A landscape with many peaks, sampled at points; each row gives a point and its height.
A climber steps from a point to whichever of its 5 nearest points has the largest rise for the distance, and stops where none of them is higher. Distance is the straight distance between rows; heights are no part of it.
k_365: [105 103 104 122 127 178 137 133 142 154 149 118 150 131 107 112 127  92
 102 144 134 137 160]  h=41.7
k_183: [145 134 135 155 146  94 142 138  96 111  99 101 123 120 118 105 143 164
 192 130 106 104  73]  h=31.3
k_735: [127 153 144 102 121 111  96  99 128 112 110 170 120 168 149 168  94 170
  53 117  88 151 110]  h=41.8
k_201: [145 123 146 111 101 121 117 114 137 111 129 136 102 134 119 116 132 160
 104 153 100 132  93]  h=24.9
k_103: [130 101  87 121 166 130 174 139  93 139 153 128 128 103 109 106 147  75
 163 133 199  77 173]  h=59.7
k_204: [101 103  59 110 122 167 121 135 107 164 142 139 171 126 110 132  96  84
  83  67 126 143 224]  h=46.3
k_520: [160 123 133 157  62 143  81  74 155 107 140 146 138 165 125 107 179 167
  99 103  54 187 127]  h=4.9
k_808: [ 85 152 163  89 156 126 109 142 165 139  99 139 137 154 161 184  80 114
  91 128 171 157 147]  h=53.5
k_236: [140 116 100 116  89 142 103  84 124 120 116 164 116 162 131 122 150 162
  62  93  66 167 140]  h=53.7
k_121: [131 163 174  96 115  94  81  97 157  95  98 175 106 176 176 189 114 168
  72 117  94 173  98]  h=35.6
k_59: [ 79 165 168 110 149 128  97 139 158 124 102 146 146 156 150 195  61 131
  78  97 126 159 136]  h=47.1
k_800: [139  96  81 153 170 127 176 127  93 148 150 106 123 100 128  89 170  61
 183 121 175  78 191]  h=61.5
k_549: [113 117 137 137 135 157 136 151 129 139 147 110 136 112  98 102 143 114
 122 158 142 121 136]  h=42.2
k_501: [153 147 135 153 138  84 147 120 107 101  74 104 123 127 123 117 138 165
 208 131 104 108  60]  h=35.1
k_955: [121 146 148 171 180 110 150 141 104 107  92  91 152 110 120 100 145 117
 181 136 139 120 104]  h=47.4
k_772: [185  99  94 149 110 111 135 145 126 154 161 105  82  99 125  90 178 141
 159 114  83  93 119]  h=45.8
k_856: [159 102  87 127  80 146 108  81 144 134 135 154 109 147 137 109 166 142
  84  99  63 159 138]  h=15.5
k_423: [ 91 143 165 126 135 154 123 135 145 138 123 121 137 146 133 137  99 129
  91 160 136 151 123]  h=44.7
k_322: [109 120 115  87 143 149 158 127 106 139 153 134 138 128 115 134  85  96
 135 161 218  97 157]  h=50.7
k_412: [109 167 166 136 187  92 126 148 129 106  76 131 145 102 139 148 139 105
 154 146 194 131 110]  h=52.2
k_137: [150  89  77 120  84 147 114  98 144 152 148 136 113 129 138 101 145 132
  80 123  70 128 137]  h=12.5
k_83: [102 159 190  86 128  87  80 105 175  92 112 169 112 179 183 209 105 172
  78 118  95 146  81]  h=34.3
k_361: [173  94  81 171 127 113 147 148 109 169 147  90 101  93 138  90 166 131
 188 109  83  79 125]  h=57.4
k_738: [174 104 103 144 117 107 138 142 119 137 133 107  92 107 120  96 184 146
 178 109  87 102 106]  h=55.6
k_780: [125  97  97  98 134 165 154 133 131 152 159 124 133 121 104 117 124  75
 126 145 186 120 186]  h=46.9
k_261: [175 109 117 156  62 148  97  93 170 113 151 141 115 131 123 101 183 151
 116 109  67 178 129]  h=1.1
k_551: [ 93 133 135 115 125 148 117 124 127 130 132 135 149 165 133 141  86 150
  70 123 100 147 124]  h=33.0
k_512: [177 146 175 120  92 106 110 114 152  90 114 140  88 133 121 125 156 170
 132 140 118 167  86]  h=28.8
k_387: [105 151 127  79 147 140 124 134 135 140 112 142 152 150 132 157  48 108
  84  98 169 158 183]  h=59.3
k_480: [ 96 104  85 112 122 176 127 131 131 151 142 130 170 144 115 119 106  91
  86 109 121 149 190]  h=42.3
k_560: [148 136 169 110 100 109 106 100 150 105 111 146  97 153 150 138 117 163
  92 152 104 154  92]  h=39.0
k_85: [115  95  67  80 125 169 141 114 119 154 153 139 155 144 120 123  82  71
 109 107 164 133 207]  h=50.5
k_154: [144 105 123 111 102 145 114 108 143 126 138 131 112 135 124 105 131 152
  88 142  90 123 104]  h=13.1
k_98: [ 89 161 149 114 146 138 110 139 140 134 112 146 155 156 138 173  55 127
  65  99 127 164 152]  h=48.4
k_914: [100 129 142 125 128 162 126 130 138 140 135 117 144 144 123 126 102 121
  88 151 120 143 129]  h=38.0
k_882: [134  98 108 161 130 138 139 154 122 158 172  95 123  94 112  86 165 110
 150 132 102  87 135]  h=55.1
k_976: [106 150 127 122 197 100 160 130  93 105 124 150 154 102 149 146  89  87
 163 159 231  76 118]  h=49.3
k_566: [174 108 118 131 115 112 136 141 125 125 135 112  94 112 110 100 170 156
 162 118  97 109 100]  h=31.9
k_875: [ 99 176 178 158 175  65 124 143 142  83  66 123 149 101 161 155 129 136
 195 140 123 127  48]  h=44.5
k_287: [150 152 146 123  97 122  91  75 129  98 107 170 116 176 136 140 141 172
  65 103  85 187 125]  h=37.7
k_260: [196 106 105 155 100 108 140 140 130 128 123 105  87 125 111 109 198 153
 196  95  88 134 107]  h=32.6
k_492: [147 103 121 119 108 128 128 135 132 133 156 112  98 111 111  93 152 136
 123 139  93 106 103]  h=19.5
k_595: [118 156 147 126 187 102 148 143 108 115  95 136 136 105 130 131 132  97
 147 155 206 113 123]  h=49.7
k_644: [187 105 117 132  93 113 127 131 146 119 139 124  82 119 112 100 180 149
 151 117  92 134 105]  h=15.1
k_243: [ 91 110  79 122 114 171 113 128 111 157 144 137 169 135 111 136 103 120
  67  88  89 134 177]  h=30.5
k_430: [157 149 176 121 111  90 120 128 129 100 112 133  90 114 126 128 146 176
 143 149 120 128  67]  h=26.7
k_294: [102 162 202 141 141  71 103 140 142  91  91 133 125 102 152 169 134 159
 160 148 131 113  45]  h=47.6
k_681: [121 168 145 133 209  77 148 135 120  98  70 132 143 109 159 128 126  99
 174 157 197 110 111]  h=50.2
k_646: [109  96  43 151 100 182 117 125 119 187 156 128 169 118 130 117 111  75
  86 104  92 129 219]  h=40.6
k_754: [111 114 113  86 138 161 146 135 131 144 134 127 141 148 115 121  98  92
 105 136 178 145 176]  h=46.0
k_410: [ 71 152 198 118 138 118  96 134 175 119 106 134 129 154 174 191  95 143
  98 149 134 145  88]  h=46.7
k_883: [178 165 158 142 115  74 132 126 121  83  75 125  95 131 124 143 160 184
 194 115 111 151  71]  h=34.2
k_269: [ 85 158 212 136 139 103 103 141 153 112  98 134 127 108 152 176 126 143
 136 162 156 130  66]  h=50.8
k_275: [138 103  92 191 153 136 158 153 106 167 154  81 130  92 129  81 179  84
 183 112 122  88 172]  h=60.6
k_835: [179 132 146 161  52 133  93 101 165  95 160 136 134 143 111 109 183 180
 138 119  59 182 107]  h=6.4
k_181: [ 93 114 106  77 127 151 150 119 105 140 159 129 154 147 130 152  27  96
 125 129 200 108 182]  h=53.8
k_823: [181 133 125 145 115  90 149 122 118 103  88 112 103 136 115 122 170 173
 209 111  95 134  80]  h=27.4
k_417: [ 98 146 139  94 155 129 142 127 122 136 126 141 133 116 142 158  83 104
 139 164 237  96 136]  h=52.4
k_850: [125 148 131 110 116 131 102 100 111 118 114 165 121 165 140 153 100 172
  55 102  79 149 123]  h=55.2
k_172: [109 144 153  93 151 141 135 132 134 144 112 135 126 133 131 148  95 107
 117 159 206 131 148]  h=50.1
k_319: [ 87 132 113 136 170 127 170 135  82 114 155 141 153  96 127 144  69  84
 164 152 234  69 129]  h=50.4
k_620: [110 129 156 135 126 141 127 141 135 125 143 111 127 120 113 112 129 131
 113 165 124 122 105]  h=31.7
k_279: [145 141 158 133 131 104 133 139 110 103 117 116 105 108 116 115 140 166
 155 143 115 113  74]  h=29.7
k_939: [118 106  66 117  96 152  97 105  99 154 133 162 124 135 125 134 133 151
  54  80  59 123 160]  h=16.4
k_909: [109 140 173 115 117 122 114 125 143 121 122 130 115 146 147 145  95 155
  93 159 115 135  87]  h=41.9
k_7: [113 113 100 108 110 150 118 104 119 143 131 148 134 151 131 124 115 149
  65 115  76 131 133]  h=19.4
k_661: [129 138 114 124 192 108 165 130  82 107 111 127 140 111 125 103 135  94
 170 143 205  92 142]  h=53.6
k_367: [108 132 142  98 141 158 139 137 139 139 122 126 136 141 120 131  99 101
  99 156 182 148 156]  h=47.3
k_715: [107 160 186 160 158 110 122 154 126 110 100 115 137  99 126 132 134 124
 146 152 158 126  94]  h=57.5
k_161: [128  96  75 157 106 171 130 134 141 182 191 120 137  94 127  92 138  75
 110 144 103 107 183]  h=43.5
k_317: [151 172 161 143 132  54 130 127 116  87  64 126 112 118 152 151 132 175
 205 131 107 125  47]  h=41.2
k_765: [122 129 132 131 162 136 153 146 110 129 130 113 131 106 105 102 153  96
 145 143 183 114 149]  h=54.6
k_831: [194 119 136 165  63 131 114 130 163 105 160 126 110 129 103 111 189 164
 165 102  71 172 112]  h=5.7
k_770: [111 105 116 123 133 165 143 146 139 147 153 114 135 113 104 103 143  87
 124 148 166 124 160]  h=47.5
k_9: [186 143 142 165  96  94 136 132 130  92 104 115 111 144  95 134 187 181
 210  99  93 174  89]  h=23.6
k_147: [192 137 160 160  77 117 112 138 150  91 141 126 113 133  92 119 189 175
 171 111  86 180  93]  h=13.4
k_902: [122  90  78 132 115 179 140 138 142 173 171 123 144 113 122  98 139  65
 112 139 142 121 202]  h=44.8
k_62: [116  97 102 144 115 155 132 138 140 157 174 109 134 109 115  96 144 105
 113 145 103 104 146]  h=43.4
k_585: [115  97  75 140  99 172 119 129 136 172 167 121 148 120 127 103 130 104
  89 138  82 114 158]  h=36.3
k_12: [118 136 146 156 153 119 138 151 108 120 128  93 135  98 108  99 155 131
 155 137 124 107 110]  h=40.0
k_37: [114 150 197 116 117 106  99 125 155 109 112 139 107 133 158 164 109 162
 112 167 127 131  67]  h=46.6
k_473: [ 70 164 181 110 146 115  87 139 168 114 111 159 135 160 170 209  78 149
  70 104 104 146 106]  h=40.7
k_120: [188 130 113 188  87 107 148 125 135 114 108 107 128 160 100 144 204 176
 234  97  73 164  96]  h=18.7
k_418: [ 99 150 152 113 124 140 112 123 133 131 122 138 142 162 145 158  79 149
  68 128  96 148 115]  h=38.5
k_101: [ 81 134 135  90 136 144 149 117 115 141 147 131 147 131 147 169  38  98
 138 154 233  98 147]  h=54.0
k_899: [146 103  95 185 141 124 148 150 103 163 156  77 127  96 136  86 173 114
 190 118  95  75 144]  h=59.8
k_130: [ 90 144 136  68 148 123 130 127 125 141 134 136 145 152 154 172  23 107
 115 119 206 121 168]  h=55.3
k_16: [142  98  84 166 141 148 159 150 117 175 175 107 120  84 117  86 168  55
 151 124 157  94 201]  h=60.7
k_764: [131 113 104 147 173 138 161 142 101 133 140 105 135 103 109  94 172  83
 169 124 170  97 166]  h=60.2
k_242: [ 90 147 175 113 147 139 117 145 159 141  97 130 133 140 144 163 105 115
 107 160 187 150 127]  h=50.9
k_750: [157 117 112 148 134 102 155 128 103 119 106  94 116 120 117 104 159 156
 201 115  95  96  82]  h=29.8
k_880: [107  99  50 138  94 169 107 115 105 174 158 141 151 123 140 119 120 116
  70 101  64 107 183]  h=30.8
k_941: [189 126 142 121  95 114 123 124 142 100 126 133  87 122 102 112 173 165
 144 126 102 155  91]  h=14.6
k_265: [113 129  97  67 142 137 125 123 103 137 129 153 165 136 114 146  35 102
  85  68 175 140 210]  h=54.5
k_695: [111 111  88 133 187 120 185 127  71 114 157 132 145 108 119 115 111  81
 171 144 208  59 143]  h=56.0

Where does a climber stop that starts at each point below?
k_365: k_800
k_367: k_387
k_780: k_387
k_585: k_800
k_831: k_715
k_620: k_800
k_823: k_715
k_914: k_387
k_9: k_715
k_161: k_800
